Each row is a point on a landscape with many valleys, with its height.
From any point a ball takes the steepest step (drop divided by distance) to one of its 2 nearest points. It stops when none of these is lower. Distance is the straight distance between rows; heights are no part of it.
kuge: [119 114 141  44 116 181 137 108 124 120  94 193 104 115 156 129 144 155
 115 144  88 175 138]  (h 268)
daba: [ 78 168 117 111 141 162 114  91 159 126 113 188 142 111 149  73 121 132
  86 185 102 138 165]  (h 187)
Vod: [160 165  75 208 154 116 117 125 141 123 157  85 150  73 112  99  87 120
 141 133 118 119 187]  (h 303)
kig: [130 119 132  18 168 130 116 133 110 143 132 149 127  86 166 150 172 140
 184 102 160 164 166]  (h 446)
rom: [120 125 189 179  98 135 154 132 162 126 111 105 155 165  93 116 107 130
  63 153 132  80 118]  (h 782)
rudam: [ 89 117 182  56 132 129 114 110 158 146 143 140  98 101 158  98 117 178
 153  85 133 125 150]  (h 423)
noraf: [ 78 151 175  82 156 157 108 126 154 131 119 131 135 143 112 106 116 117
 123 125 177 120 157]  (h 444)
Nem: [ 84 138 154  75 136 132  85 111 156 135 143 151 101 102 139  68  87 179
 130  92 120 136 147]  (h 468)
Gazaf: [181 131  98 186 117 124 153 131 125 138 125 110 151 161  98 170 137  71
 108 198 133 115 104]  (h 438)
tatu: [160 139 114  94 177 118 127 144 129 103  97 129 139  67 182 140 152 113
 180  83 147 159 161]  (h 377)
rur: [161 101 115 169 119  90 161 141 131 129 139 109 134 175  96 177 155  66
 123 188 141 122  78]  (h 450)
bulo: [107  65 171  56 126 100 124 102 105 144 137 120  93 164 126 189 184 136
 171 104 180 142 127]  (h 589)
Mil: [157 125 124 138 147 121 123 112 124 144 129 112 136 162  68 151 111  58
 123 158 182 126 127]  (h 327)
viso: [107  96 158  69 150 122  84 107 117 167 155 122 119 137 100 115 124  91
 167 106 223 108 131]  (h 497)
pebas: [ 94  58 127 140  63  97 142  71  87 104  95 145  89 223  89 160 198 124
 124 137 133 140  91]  (h 489)
matu: [116 128 150  50 141 176 124 113 133 121  90 180 120 117 135 125 117 131
 111 131 123 165 156]  (h 306)
mig: [141 128 137 123 171 112 124 103 147 150 142 110 135  64 163 128 129 103
 213 108 145 129 155]  (h 531)
bida: [130 140 124 131  98 174 144 105 118 137 117 176 123 114 166 117 132 141
  88 149  65 126 116]  (h 364)
Fotu: [109 165 147 187 133 126 146 172 172 123 115 110 190 144 157  96 150 146
  78 180  99  90 117]  (h 699)
bemor: [129 106 110 126 110 144 135  93 152  92 104 161  98  56 224  87 125 180
 120  98  43 140 150]  (h 730)
relem: [104 148 136  75 147 177 124 159 126 106  81 164 134 133 122 123 130 129
 105 126 124 148 143]  (h 337)
mem: [122  96 127 156 129  62 145 130 123 135 148 107 112 192 106 164 170  72
 132 180 150 139  61]  (h 464)
Gati: [124  84 155  51 157 107 110  73 100 179 133 122 118 161 124 171 162  82
 184 144 200 142 126]  (h 549)
nelop: [117 154 118 175 176 122 123  91 152  84 109 140 155  64 179  89  90 104
 128 112 137 141 210]  (h 299)
fos: [ 68 158 135 100 143 173 106 101 153 145 133 174 144 148 118  84 116 131
  99 177 130 134 148]  (h 227)
Fibet: [118 128 145  74 153 117 116 129 132 161 146 140 125 128 149 153 154 117
 174 135 145 137 124]  (h 499)
tozet: [105 144 149  77 140 168 133 178 128  93  81 138 130 156 110 148 154 125
 113 126 146 138 132]  (h 357)
Tes: [120 166 169 128 146 136 114 121 163 137 116 124 151 123 114  97 110 113
 128 120 166 119 160]  (h 467)
madu: [120 162 173 172 141 126 147 146 182 122 116 117 164 125 149 103 125 143
 102 139 110  88 126]  (h 693)
ful: [ 92  73 129 150 103  69 145 116 114 128 132 119  89 217 100 158 195  99
 137 165 141 140  65]  (h 475)
kuvi: [152 127 100 114 124 128 110 148 109 124 154 121 106  88 130 116 103 183
 151  50  99 140 129]  (h 618)
buped: [147 162  69 192 145 105 131 142 131 141 149  96 153  85 131 125 113  98
 148 156 124 129 149]  (h 318)
zum: [156 132 147 234  85 129 166 109 139 161 142  91 164 141 122 121 128 136
  76 193  92  57 131]  (h 774)
Miti: [157 110 108 176  70 138 139  80  94 134 128 140 119 183  94 170 134  95
  92 164 109 109  91]  (h 513)
zakev: [189  98  87  79 151 145  96 112  58 140 129 139 111 101  97 139  91 139
 153  92 143 174 141]  (h 530)
kiso: [148 147  94 139 114 146 125 116 107 144 133 148 135 132  96 140 108 116
 108 144 122 126 124]  (h 374)
lufe: [123 145 161 175 106 148 161 188 151 101  91 115 183 156 138 116 146 138
  64 162  97  79 102]  (h 703)
rovu: [ 87 184  82 152 147 140 112 117 147 121 125 167 164 120 179  71 108 142
  93 186  88 137 171]  (h 146)
dezor: [137 107 159  61 114 130 151 165 112 112 105 136 115 146 142 200 190 143
 151 111 140 154 118]  (h 466)
seka: [138 132 102  83 159 140  81 115  95 162 154 131 138 118  84 117 100  99
 156 124 179 134 140]  (h 445)
regot: [100 110 159  53 138 168 127  95 132 141 109 170 107 147 125 135 136 130
 127 137 143 152 135]  (h 342)
tadis: [128 101 169 171 117  88 157 127 174 140 161  77 119 121 135 145 145 118
 163 128 116  92  83]  (h 762)
kema: [146 136 138 213 135 112 146 105 167 138 163  68 150  63 113 110 103 118
 166 131 112 101 143]  (h 763)
Rafe: [100  95 119  73 132 116  91  82  93 182 184 140  98 152 112 140 140 119
 177 126 170 139 112]  (h 657)
rize: [124 114 112  48 165 144  87 133  81 163 139 137 125 139  95 124 113 103
 155 118 202 146 140]  (h 465)
fufad: [145 158 124 175 153  91 125 154 152 137 163  79 145 117  94 118  97  91
 131 131 178 103 142]  (h 585)
doga: [145 120 124 108 148 118 134  95 135 146 153 117 111  64 178 144 154 128
 208 117 104 151 142]  (h 551)
komop: [ 65 148 157  69 133 161  93 125 157 131 128 155 115 134 118  90 102 160
 118 116 146 119 148]  (h 469)
Genov: [ 93  61 130 128  91  70 141  91 102  98  93 130  91 225  85 158 214 100
 127 150 150 158  86]  (h 483)
zudof: [107 167 139 177 159 124 130 146 164  79  80 118 174 104 181  91 100 148
  99 109  98 102 164]  (h 710)
dep: [121 130 157 147 119 133 157 191 146 106 102 114 158 193  84 146 143  98
  66 170 151 117  96]  (h 711)
mogod: [129 168 120 164 145 128 122 127 138 108 131 117 137  87 137  93  88 139
 122 103 121 127 173]  (h 265)
kal: [147 107 113 108  85 170 133  85 102 140 122 181 106 115 155 141 138 145
 120 142  70 142 112]  (h 343)
rener: [127 180 121 145 133 157 123 120 145 121 121 139 160 120 132  93  95 123
  91 145 117 125 165]  (h 231)
tosup: [146 138 135 182 105 117 137 144 148 120 153  83 133  89 134 113 108 170
 140  90  83  89 114]  (h 748)
Roka: [101 117 171  60 123 146 122 103 147 137 127 154 101 129 148 131 141 157
 144 115 131 132 133]  (h 375)
dukul: [152 130 131 226  98 116 166 166 152 118 135  88 163 106 149 127 141 135
 109 159  80  81  93]  (h 632)
kelip: [184 127  46 166 130 143 123 110 106 112 137 133 131  67 136 142 122 108
 171 131  76 159 146]  (h 341)
Gozu: [154 130 139 184 141 122 160 103 151 124 132  89 151  64 140 135 129 118
 175 118  94 103 136]  (h 757)
Ruko: [ 87 185 128 135 161 115  96 141 165 160 169 124 156 136 129  85 121 118
 123 168 163 105 149]  (h 346)
vuba: [ 97  77 138 152  63 127 141  65 101 130 114 153  89 210  96 153 161 128
 116 132 118 130 100]  (h 495)
gapip: [103 194  88 140 170 116 105 180 128 103 127 131 158 121 139 100 105 114
 118 133 160 133 167]  (h 172)
dela: [122 184  78 165 118 134 119 185 122  96 122 129 158 115 171 101 138 154
 100 142  73 122 119]  (h 195)
doseg: [133 171  81 194 142 134 130 156 133  92 126 133 169 105 163  99 112 146
 111 137  88 128 155]  (h 175)
vube: [160 108  89  88 116 172 129  77 104 137 115 195  96  92 141 112 116 127
 115 148  73 171 120]  (h 310)
nup: [130 102 116 101 108 123 103 134  84 149 164 128  93 156  64 134  97 159
 132  77 156 137 104]  (h 716)
Kez: [145 163 123 135 140 129 143 174 128 119 120 115 146 151  96 149 126  96
 108 144 154 138 117]  (h 393)
mupe: [ 98 147 147 132 113 156 156 148 131 128  99 157 158 180 129 153 173  85
 103 198 125 128 101]  (h 408)
Mok: [118 137 169 173  93 105 138 176 169 115 138  89 138 153 128 120 130 176
  93 117  83  71  78]  (h 425)
Vesiv: [115 150 132  72 171 124 123 169 133 101  92 142 135  97 177 131 153 131
 155 106 147 157 155]  (h 348)
vabot: [ 87 170 121 123 138 129  95 155 165 106 126 139 137 117 174  81 112 185
 120 109  87 117 132]  (h 101)
fopo: [128 135 140 207 112 135 163 128 168 108 115 107 181  83 207 110 152 154
 121 146  48  78 133]  (h 621)
Duv: [128 117 179 196  95 123 164 118 162 134 124 109 147 185 106 130 136 108
  80 174 136  87 102]  (h 779)
paza: [ 99 175  67 154 158 122 102 164 127  78 112 147 148 112 159  81  99 147
 103 112 129 155 167]  (h 145)
dagi: [143 118 119  73 107 154 135 159  91 108 106 156 104 117 145 150 136 177
 124  89  86 154 126]  (h 270)
leva: [152 153 128 172 142  93 155 189 152 116 134  86 154 127 132 127 138 105
 122 130 133 111  99]  (h 381)
Tupag: [111 117 111 181 134 132 133 110 155  59  87 138 135  76 231  68 108 171
 100 101  49 123 175]  (h 719)
zuna: [120 109 105  46 170 138 119 100 122 113 105 174  89  53 185  78 126 153
 127 106 124 192 168]  (h 168)
valis: [135 149 149 208  96 108 140 165 169 123 144  79 153 134 116  99  98 158
  82 131  97  65 113]  (h 439)
rulud: [149  80  99 134 111  89 132 137  76 125 133 105 102 194  79 182 148  91
 132 134 151 146  74]  (h 404)
rer: [155 171 121 236 135  91 148 176 169 123 153  62 178 118 117  91  97 142
  86 168 136  85 154]  (h 454)
pob: [135 154 119 228  96 115 149 102 166 167 173  91 152 116 121 115 116 133
 109 186 100  80 125]  (h 772)
sof: [124 144 161 152 112 132 146 138 145 134 122 122 140 130 138 136 131 133
 119 129 113 103 103]  (h 686)
Kem: [122 144  88 168 131 142 123  83 151 107 122 162 128  75 196  77 101 152
 119 141  68 132 160]  (h 116)
Luz: [133 147 103 116 167 139 103 105 124 108 114 156 120  67 146  71  71 127
 129  95 141 164 191]  (h 238)
Rak: [153 117  99 103 147 120 114  92 113 166 169 134 114  88 154 141 130 121
 192 123 109 152 126]  (h 546)
kamip: [ 92  80 176  77  72 110 130 129 120 121 141 134  82 180 134 153 170 207
 135  87 121 121 103]  (h 658)
Zep: [124 148 116 171  96 147 148 133 128 135 122 154 160 180 122 147 156  91
  85 218 119 109 103]  (h 418)
zuri: [110 165 173 169 148 115 131 151 168 113 111  96 161 114 146  87  97 141
 106 111 131  95 148]  (h 701)
lelav: [110 170 119 138 147 141 139 161 158  96  95 153 162 113 208 116 162 138
 121 135  79 133 126]  (h 281)
biti: [136 142 112 152 147  97 110 148 136 161 180  86 123 130  91 120 110 101
 148 125 174 105 116]  (h 575)
leb: [143 129 131 214 110 114 148  99 163 158 182  78 142 101 109 127 113 121
 159 160  97  90 119]  (h 768)
bader: [100  79 159  85  97 122 110  89 108 158 156 135  81 152 112 144 133 166
 152  91 134 130 110]  (h 680)
Pog: [129 155 143 146 123 132 162 174 148  95  88 130 154 107 202 127 169 149
 124 129  77 102 108]  (h 258)
vibi: [102 146 162  79 115 124 132 174 160  96 100 118 113 110 172 121 135 202
 132  80 103 111 125]  (h 212)
gosaz: [109 136 111  75 131 165  89 147 108 121 125 171 116 113  96  84  93 161
 104 101 131 158 155]  (h 360)
vunet: [126 154 159 182 108 161 134 102 153 114  87 137 161 109 149  89  93 151
  71 136  82  89 166]  (h 594)
pubur: [115 155  75 108 156 144 113 163 112  91 106 167 133 102 163  98 105 136
 105 112 113 166 159]  (h 171)
dotad: [131 157  92 169  97 140 147 200 114 108 121 131 153 135 161 132 162 133
 105 143  72 105  88]  (h 216)
Nale: [128 144  92  99 146 130 113 161 120  82  96 161 114  80 182 102 111 160
 125  73 107 173 162]  (h 198)
gube: [138 157 150 168 119 133 151 198 151 107  96 119 169 163 107 129 129 122
  67 161 131 100 111]  (h 706)
tuf: [174 143  71 153 133 139 138 144 108 114 126 129 134  90 143 151 121 116
 149 113  86 144 126]  (h 356)
Pib: [112 139 147 175  81 151 131 133 151 111  98 120 151 105 187  92 119 179
  83 128  49  79 120]  (h 609)
Damoz: [134 101 122  29 146 161 136 105 130 117 103 180  92  80 182 112 145 162
 126 129 105 190 157]  (h 220)
Vipi: [174  56 132  66 124 132 116  90  56 158 132 142  85 123 107 174 132 166
 165  91 141 165 127]  (h 502)
der: [122 167 145 121 139 139 144 186 136 100  89 124 158 134 118 141 144 111
 109 123 146 136 122]  (h 376)
gome: [148 124  70 107 152 130 116 109 103 132 153 161 107  70 155 103 112 155
 157 111  93 173 143]  (h 297)
Kada: [133  87 164 132 117 111 118  66 112 161 152 114  99 158  83 150 113 119
 157 107 166 126 121]  (h 619)
tid: [139 109 108 118 143  96  94 140 105 169 185  82 115 141  81 129 115 101
 168 116 187 123 101]  (h 560)
Bati: [111 150 148 150 112 163 129 123 162  99  89 152 161 116 172  90 104 161
  81 136  60  99 144]  (h 601)
fone: [113 111 164 119 159 104 133 105 144 159 133 111 132 169 118 168 153  62
 160 164 181 128 112]  (h 263)
zor: [137 123 109 108 135 101 109 156 101 161 186 113 107 110 123 139 134 145
 177  92 140 131  97]  (h 596)
lurir: [116  79 154 164 119  63 145 123 137 111 128  94  91 199  60 137 129  70
  95 146 200 121 104]  (h 769)
Kunev: [158 110  97  71 150 168 139  80 127 131 103 194 114  75 180 119 122 130
 125 141  91 183 145]  (h 271)
guge: [135 155 160 194 118 151 143  72 166 145 124 129 162 103 133  98  86 133
 101 152 102  90 161]  (h 586)
renib: [100 174 123 130 162 114 112 122 149 170 167 129 145 130 142 115 136 100
 153 168 150 118 126]  (h 323)
potur: [126 127  98 125 178 128 115  76 137  98 116 142 127  49 171  77  83 110
 148  89 135 163 208]  (h 267)
sekem: [105 141 103  79 161 132  76 157 117 145 151 141 123 103 124  88 110 132
 142  93 168 143 154]  (h 253)
zet: [146 158  92 201 141 131 120 100 134 106 139  98 147  67 122  92  65 131
 128 103 111 119 198]  (h 288)
Bove: [107 134 131 102 146 130 117 167 119 114 129 122 131 176  73 143 135  89
 110 144 187 136 115]  (h 406)
naf: [150 126 105  74 130 135 124 177  88 106 116 139 105 112 121 149 134 162
 128  82 122 166 130]  (h 247)
sigab: [123 140 110  87 160 108 117 171 120 142 141 123 136 110 154 156 170 115
 175 127 146 142 117]  (h 516)
neb: [148 129 132 159 106 144 143 122 139 110 119 117 130  75 159 120 122 153
 138  87  76 108 140]  (h 743)
dalan: [111 110 146  78 133 106 125 172 112 131 136 108 104 163  89 149 143 125
 149  97 187 132 102]  (h 355)
Samod: [142  94 100  39 173 129 103 112  98 132 128 164  89  58 176  95 116 160
 152  88 139 190 173]  (h 214)
loben: [ 97 114 104  75  85 190 121 145 102 107 110 182 102 161 108 118 119 165
  82 121  90 148 109]  (h 321)
Biku: [115 168 100 155 151  82 129 204 147 118 160 100 146 111 149 126 152 122
 147 130 121 129  97]  (h 358)
museb: [123 136  89 107 123 149  99 126  94 147 150 161 118 138  96 127 110 140
 128 125 125 153 116]  (h 354)
meku: [146 108 142 136  65 123 153 166 116 105 116 111 102 160 118 157 141 160
 104  90 110 106  80]  (h 746)
Zafod: [162  41 146  47 140  99 115 102  64 145 118 103 102 147 105 197 164 122
 171 108 203 155 136]  (h 462)
muz: [144  84 163 177 111  79 177 107 157 146 161  81 109 134 131 171 167  93
 167 139 113 103  73]  (h 767)
tuzi: [157 149 148 192 116 138 148 101 157 131 130 106 147 119 112 116  90 119
 108 142 118  93 141]  (h 578)
vek: [161  83 151 149  77 100 172 159 112 101 111 101  94 154 122 195 160 136
 118  89 118 126  75]  (h 751)
miz: [ 89 171  80 189 143 131 123  90 156 116 140 155 163  97 204  64 100 152
  90 194  86 136 196]  (h 111)
sonam: [102 155 160 140 122 167 126  97 139 140 110 150 143 170  93 129 105 107
  79 167 147 114 142]  (h 174)
kuva: [161 109 155 116 127 123 148 124 127 128 116 113 111 117 120 167 137 113
 153  93 140 132 117]  (h 738)
Suvad: [154  94 110 114 135 101 115 131  97 168 180  94 105 124 100 159 130 111
 193  99 156 138  88]  (h 579)
tudaf: [151 114 149  51 159 118 136 128 124 109 110 135 118  60 190 147 155 142
 173  92 138 161 180]  (h 410)
kef: [120 128 129  85  83 176 132 163 108 105  97 164 104 144 147 132 129 174
  96 108  71 131 104]  (h 296)
nalu: [124 106  99 145 127 143 140  70 160  69  90 163 105  57 219  71 111 165
  96 108  52 159 169]  (h 725)
Diz: [158  99 127  93 107 125 132 139  93 122 130 121  79  96 124 149 121 192
 163  56  99 144 125]  (h 625)
Mut: [100 125 156 123 118 119 130 149 137 141 146 125 115 154 121 135 145 143
 131 127 126 115  96]  (h 678)
mes: [148 113 100  74 155 127  99 102  97 149 142 152 100  61 141  99 104 159
 163  89 120 163 155]  (h 261)
rut: [131 109 148  77 131 129 108 158  98 123 121 114 112 144  80 146 122 131
 132  69 181 142 125]  (h 322)
gipim: [149 130 105  88 149 134 132 140 110 141 121 140 129 147 129 188 169  91
 161 161 129 155  93]  (h 340)
buvap: [163 129 130 167 130 131 149  99 141 137 129 116 144  92 149 152 131  98
 152 127  95 121 132]  (h 752)
kunan: [164 114 151 139 119 141 147  77 129 140 115 128 135 123 128 166 126  90
 156 128 117 127 119]  (h 745)
Peko: [106 179  93 140 163 130 139 160 134  92  99 155 168 108 180 114 148 111
 126 153 104 152 147]  (h 302)
faf: [148 127  82 113 115 146 131 136  95 139 127 161 129 149 117 173 156 113
 128 158  99 151  89]  (h 363)
dilo: [117 163 151 146 125 156 139 133 155 127  96 150 162 153 112 106 107 116
  69 162 136 100 150]  (h 199)
rek: [128 168 103 122 172 126 133 172 133 100 112 138 158 108 169 134 152 106
 149 134 133 151 143]  (h 319)
zulo: [151 152 133 244 112 108 157 151 160 136 145  78 166 135 111  87  93 154
  72 169 114  72 141]  (h 448)
vozis: [162 165  67 155 144 144 107  96 117 147 162 130 144  92 110 118  90 106
 126 154 123 140 162]  (h 405)
pozi: [141 125 135 128 132 142 145 109 145 103 103 144 120  68 189 110 119 161
 139  94  76 136 148]  (h 737)
siso: [160 130 147 123 130 117 164 164 130 111  99 117 131 126 138 173 157 113
 141 108 128 125  96]  (h 731)
geri: [138 115 148  92 134 157 112 116 102 135 119 150 111 137  84 132 105 123
 115  98 157 142 137]  (h 283)
nuv: [100 139  81 125 138 137 110 108 147 107 138 164 112  85 194  62 105 173
 119 119  70 156 146]  (h 167)
Fova: [102 149 150 106 120 165 140 130 142 128 106 163 147 149 150 147 156 113
 124 174 106 132 112]  (h 396)
zivud: [127 146 135 192 122 103 163 168 167 139 138  95 170 179  90 118 127 111
  65 226 148  95 119]  (h 388)
kesas: [173  73 141 168  89  99 165 135 112  99 108 106  95 171  84 174 145 106
 103 103 132 120  75]  (h 756)
sez: [138 144 129 124 162 114 133 113 148 170 153 118 142 132 141 157 155  69
 173 182 152 127 113]  (h 294)
sanog: [132 111 173  60 128 138 142 151 127 115  86 134 120 153 124 188 173 109
 147 122 163 150 135]  (h 447)
Panen: [106 139 162  47 152 146 126 160 155 100  93 143 125 109 159 122 142 154
 140  98 133 141 159]  (h 382)
Bozu: [137 139 108  92 145 124 124 174 110  91 109 138 122  92 151 121 120 164
 133  62 124 156 156]  (h 221)
gunes: [ 91 100 168 148  60 136 148 122 127 113 118 124 109 193 118 140 154 150
  93 120 109  96  79]  (h 739)
Gali: [128 152  77 119 133 146 110 118 119 138 148 156 119 100 125 100  94 151
 127 117 102 149 138]  (h 328)
fizep: [173 104  87  85 151 136 120  88  87 152 140 143 104  90 146 156 120 126
 186 125 118 171 135]  (h 532)
Baked: [118  95 129 104 138  98  91 148 117 162 181  86 106 159  76 119 130  95
 151 106 224 108  99]  (h 541)
nezu: [183 139 119 144 129 154 123 107 110 132 121 128 117  95  93 124  75 123
 126  89 122 136 158]  (h 548)
bozan: [131 133  97 124 136  94 109 157 122 135 170 100 105  86 147 116 126 167
 173  68 114 128 123]  (h 610)
Pamab: [147  88 142  59 110 112 123 138  97 139 146 116  98 119 129 162 149 189
 167  71 139 141 123]  (h 635)
nama: [113 135 165 162 133 108 140 145 160 129 125 102 146 178  70 122 116  84
  81 162 189 100 135]  (h 285)
kemi: [125 125 142  95 126 162 109  65 121 143 124 167 107 130  94 122  89 125
 108 134 133 136 147]  (h 241)
bepe: [151  64 138 111 125  99 107  55  79 172 158 102  93 158  75 155 115 115
 180  99 169 129 119]  (h 631)
dis: [ 83  95 148  80 133 126 113 153 118 116 124 122 107 194  68 147 149 101
 128 114 202 141 113]  (h 383)
fif: [ 92 148 152 102 136 149 108 153 141 123 122 135 133 167  81 120 115 115
 105 128 174 127 132]  (h 424)
fut: [136  86 153  52 162 120  93  77 109 189 150 120 120 119 123 131 128  98
 198 121 202 121 136]  (h 525)
luba: [155 104  99 126 102 130 141 139  80 131 129 138 112 172  98 186 152 106
 124 132 125 139  77]  (h 384)
lup: [137 160  90 109 156 146  97  94 112 162 156 148 131 109 108 114  98 101
 149 148 145 149 152]  (h 422)
Guzo: [ 89 190 120 168 139 126 121 155 169 152 149 111 172 158 117  90 122 146
  96 197 144  94 136]  (h 366)
fila: [164 151  93 230 124 121 158 171 153 107 138  81 176  96 142 121 129 133
 110 164  87  87 120]  (h 636)
Namu: [ 90 125 179 149 134  90 138 152 173 134 135  96 136 185  79 121 136  84
  87 187 194 110 102]  (h 262)
vulo: [108 173 108 108 151 121 105 177 127 127 138 125 143 122 118 112 122 119
 136 117 166 135 140]  (h 205)
Zeg: [100  88 123 107 111  93 111 131 105 157 166 113  93 183  91 159 157 134
 155 115 151 137  75]  (h 702)
Zatek: [166 139 150 166 131 131 134  97 139 139 128  94 143 120  82 129  90 106
 123 119 150 108 142]  (h 570)
febuf: [101 155 149 112 122 174 119  78 137 163 125 167 137 146 103 109  96 109
  97 153 141 127 149]  (h 204)
Rigo: [121  86 106 168  66 132 121  75  74 143 124 145 100 207  70 163 145 116
 116 142 123 134  87]  (h 503)
lalim: [ 92  65 141  95 101  88 110  87  82 156 163 129  72 190  97 153 174 157
 172 107 154 128  99]  (h 692)
zito: [142 119 104  76 100 184 140 121 113  96  80 192 109 104 179 125 148 146
  91 145  69 162 128]  (h 304)
zadez: [138 141 112 191  61 149 135  92 114 145 137 139 134 177  91 140 118 113
  75 191 104  87 125]  (h 521)
Fefu: [103 144 122 207 148 120 129 124 156  63  76 125 174  91 219  75 107 168
  91 113  73 106 180]  (h 715)
kel: [182  82 103  68 147 142 120 103  75 148 129 144 103  89 125 159 116 148
 158 100 117 169 139]  (h 519)
zaked: [167 129  71 129 119 154 135 146  92  99 110 162 122  90 144 134 123 137
 129 110  74 163 119]  (h 372)
mepos: [138 146 121 148 111 139 156 206 144  94  94 124 158 124 166 144 166 140
 106 126  79 113  85]  (h 235)
zitat: [111  72 160 154 101  90 134  91 119 124 113 112  93 206  60 145 146  96
 111 132 169 123  93]  (h 765)
lol: [112 133 154 165 122  82 156 199 175 114 138  85 136 146 128 123 136 129
 104 138 119  94  73]  (h 403)
lige: [135 123 104 112 156 104 132 132 126 159 149 124 138 153 126 179 172  70
 174 181 142 140  87]  (h 316)
lipu: [115 151 131 140  99 161 134 109 142 147 114 158 144 139 164 115 139 132
 109 171  67 111 117]  (h 380)
legu: [154 146 125 180 117 146 155 126 126 132 113 139 153 135 131 145 138  87
  98 186 108 105 111]  (h 426)
pereb: [144  60 111 103 118  87 124 128  73 122 112 104  97 193  67 183 158  99
 147 115 176 156  88]  (h 417)
kugo: [164 178  81 170 118 157 124 104 118 138 146 146 134 119  98 118  87 117
  97 176 114 128 156]  (h 390)
Bub: [106 126 146  94 147 123  84 139 126 160 158 114 123 151  77 111 109 101
 139 102 214 108 132]  (h 520)
Sal: [126 133 119 161  74 139 125 105 114 132 146 130 113 176  88 132 106 136
  91 118 110 107 101]  (h 729)
Fasal: [128  94 168  46 147 115 130 104 133 151 126 123 114 140 147 181 173  95
 185 121 198 139 131]  (h 567)
Poki: [ 75 168  97 106 140 127  91 127 152 107 136 146 124  96 173  53  99 178
 117  96  86 139 142]  (h 163)
Gemo: [166 135 109 126 165 123 119 103 114 149 131 112 147 120 101 153 107  60
 154 146 161 137 143]  (h 351)
dugu: [125 175 122 183 134  98 138 181 163 148 157  92 165 157 105 108 126 111
  92 198 161  99 131]  (h 379)
gozo: [118  80 108 103 114 103 100 142  75 149 162 125  88 171  73 146 139 141
 158  88 165 138  88]  (h 708)
Baga: [138 170  93 136 159 109 133 188 122 118 141 121 155 102 151 133 153 112
 155 125 121 138 120]  (h 338)
nakeg: [109  81 172  98 124 100 124  98 119 149 139 111  92 170 102 163 148 116
 167 109 186 124 120]  (h 605)
mokad: [103 106 165 100  95 112 127 129 134 135 149 119  91 162 121 144 150 177
 154  97 125 115  94]  (h 668)
zisa: [115 164 171 128 179 114 122 132 172 129 124 102 155  90 146  96 118  93
 148 121 179 101 161]  (h 488)
Kedi: [130 111 124 135 110 121  97 131  99 141 156 102  97 165  45 131  96 131
 116  94 171 119 104]  (h 721)
zokop: [139  88 152 153 102 118 154  98 112 115 125 110 106 187  71 165 129 103
 114 112 149 127 101]  (h 761)
rir: [167 113  46 141 142 133 120 104  96 124 144 144 118  53 165 123 119 121
 172 116  72 177 147]  (h 324)
dav: [111 161 101 110 154 135  86 123 129 125 144 147 130  98 126  70  80 126
 137 103 158 144 179]  (h 272)
rital: [152 128 151 220 121 117 177 143 169 128 130  89 171  96 176 122 160 127
 125 165  73  78 115]  (h 627)
pofe: [102 111 133 148  49 154 129 107 104 140 139 151 112 185 107 133 124 146
  81 138  93 102 101]  (h 733)
zoki: [ 99 162 137 108 138 132 120 177 149  91 102 132 137 113 168 107 126 185
 118  84  99 123 128]  (h 160)
sel: [100 169  98 195 176 117 117 105 152 100 135 121 166  82 175  71  83 123
 122 131 134 131 218]  (h 320)
guros: [123  62 123  89 131  88  95  57  74 180 172 113  90 156 108 156 144 114
 193 126 169 136 111]  (h 643)
meze: [130 130 139 201  90 153 140 114 152 110 116 120 150  85 198  97 139 158
 121 126  29  81 135]  (h 615)
Zaniv: [175  37 145  45 137 123 111  81  52 162 122 120  95 112 102 184 129 156
 177  88 182 162 151]  (h 485)
sove: [135 122 165 147 112 118 174 166 142 109  90 122 136 175 103 164 144  91
  89 143 154 125  95]  (h 717)
Gol: [105 169 119  86 138 166 106 155 125 100 102 165 133 136 105  94 101 127
  84 132 140 149 150]  (h 359)
Fike: [129 163 141 138 179 104 123 113 154 136 129 111 156  65 174 108 126 101
 180 113 153 124 160]  (h 511)
fimu: [126 122 191  52 137 143 144 156 136 107  82 138 122 118 146 156 151 148
 135  92 150 142 154]  (h 415)
petu: [155 116 147 228  99 117 172 114 149 154 143  98 152 158 119 138 139  98
  93 192 114  79  98]  (h 776)
Zibav: [104 111 122  36 156 132 112 138 109 150 135 149 115 122 148 138 150 139
 174 120 154 161 139]  (h 474)
zedin: [161 137 132 174 137 105 140 133 143 134 137  97 147 168  53 145 104  69
  91 182 190 116 142]  (h 307)
Buve: [164 121 153 148 130 138 119  93 130 139 145 110 123  95  85 126  77 111
 138  80 137 120 149]  (h 559)
tur: [ 84 113 129 100 134 123 100  71 119 182 174 134 114 165 100 131 134 109
 156 154 166 130 116]  (h 669)
Ran: [102 124 116  71 111 182 106 146 106 119 106 182  97 141  86 115  97 164
  87 105 112 159 140]  (h 339)
tar: [128 114 150 145  62 146 146 151 117 102  96 129 122 172 123 150 151 137
  89 121 101 104  82]  (h 742)
kotu: [146  57 141  77 138  90 121 119  88 133 116  98 107 180  83 175 164  94
 155 109 216 150 113]  (h 437)
logu: [151 108 178 119 119 115 177 176 138 102  82 104 128 155 105 176 164 100
 112 113 155 123  97]  (h 722)
sufut: [125 128 124 160  81 117 114 133 105 135 148 111 106 188  54 132  95 136
  94 114 145 108  96]  (h 726)
Zete: [181 113  90 122 136 146 107 112  86 137 137 123 114  91  85 137  84 131
 165  79 134 148 138]  (h 539)
Lub: [ 88 118 169 130 150 101 131 134 156 145 140 109 134 187 101 146 150  70
 126 185 185 114  96]  (h 229)
pagep: [109 157 112 187 122 149 128  83 149 130 124 155 162  93 193  74 121 145
 106 185  56 107 156]  (h 65)
zeve: [118  81 178  62  83 118 133 129 107 115 129 126  79 148 115 167 152 210
 143  75 140 140 133]  (h 647)
Vifiv: [124 139 159 183 111 104 152 126 172 130 156  76 144 103 146 118 128 151
 150 117  86  89  99]  (h 754)

For each start below, name the point where the ball stops.
meze -> kel
fif -> sonam
Kedi -> viso
ful -> zuna
guros -> viso
tur -> viso
kesas -> viso
rize -> zuna
gosaz -> paza

Call two points neighbours if one is among the 2 nearest of the other. Go from one point of each pair to the other, from neighbour to neighbour, staying as low as possible. Name the highest point that can't be avoided.
relem / Luz -> gosaz
sonam / Vesiv -> Panen
vabot / sonam -> fos
vabot / pagep -> nuv
paza / Luz -> dav

Write out the way that a ball takes from each point below.
Pamab -> Diz, kuvi, bozan, zor, Suvad, tid, Baked, Bub, viso
Rafe -> guros, bepe, Kada, nakeg, bulo, Fasal, Gati, fut, viso
Miti -> Rigo, vuba, pebas, Genov, ful, mem, rur, Gazaf, legu, Zep, mupe, Fova, lipu, bida, kal, vube, Kunev, Damoz, zuna
zokop -> kesas, vek, meku, tar, gunes, pofe, Sal, sufut, Kedi, nup, gozo, Zeg, lalim, bader, mokad, kamip, zeve, Pamab, Diz, kuvi, bozan, zor, Suvad, tid, Baked, Bub, viso
fila -> rital, fopo, meze, Pib, Bati, vunet, guge, tuzi, Zatek, Buve, nezu, Zete, zakev, kel
dukul -> rital, fopo, meze, Pib, Bati, vunet, guge, tuzi, Zatek, Buve, nezu, Zete, zakev, kel
doga -> mig, Fike, zisa, Tes, noraf, fif, Bove, dis, dalan, rut, geri, kemi, febuf, sonam
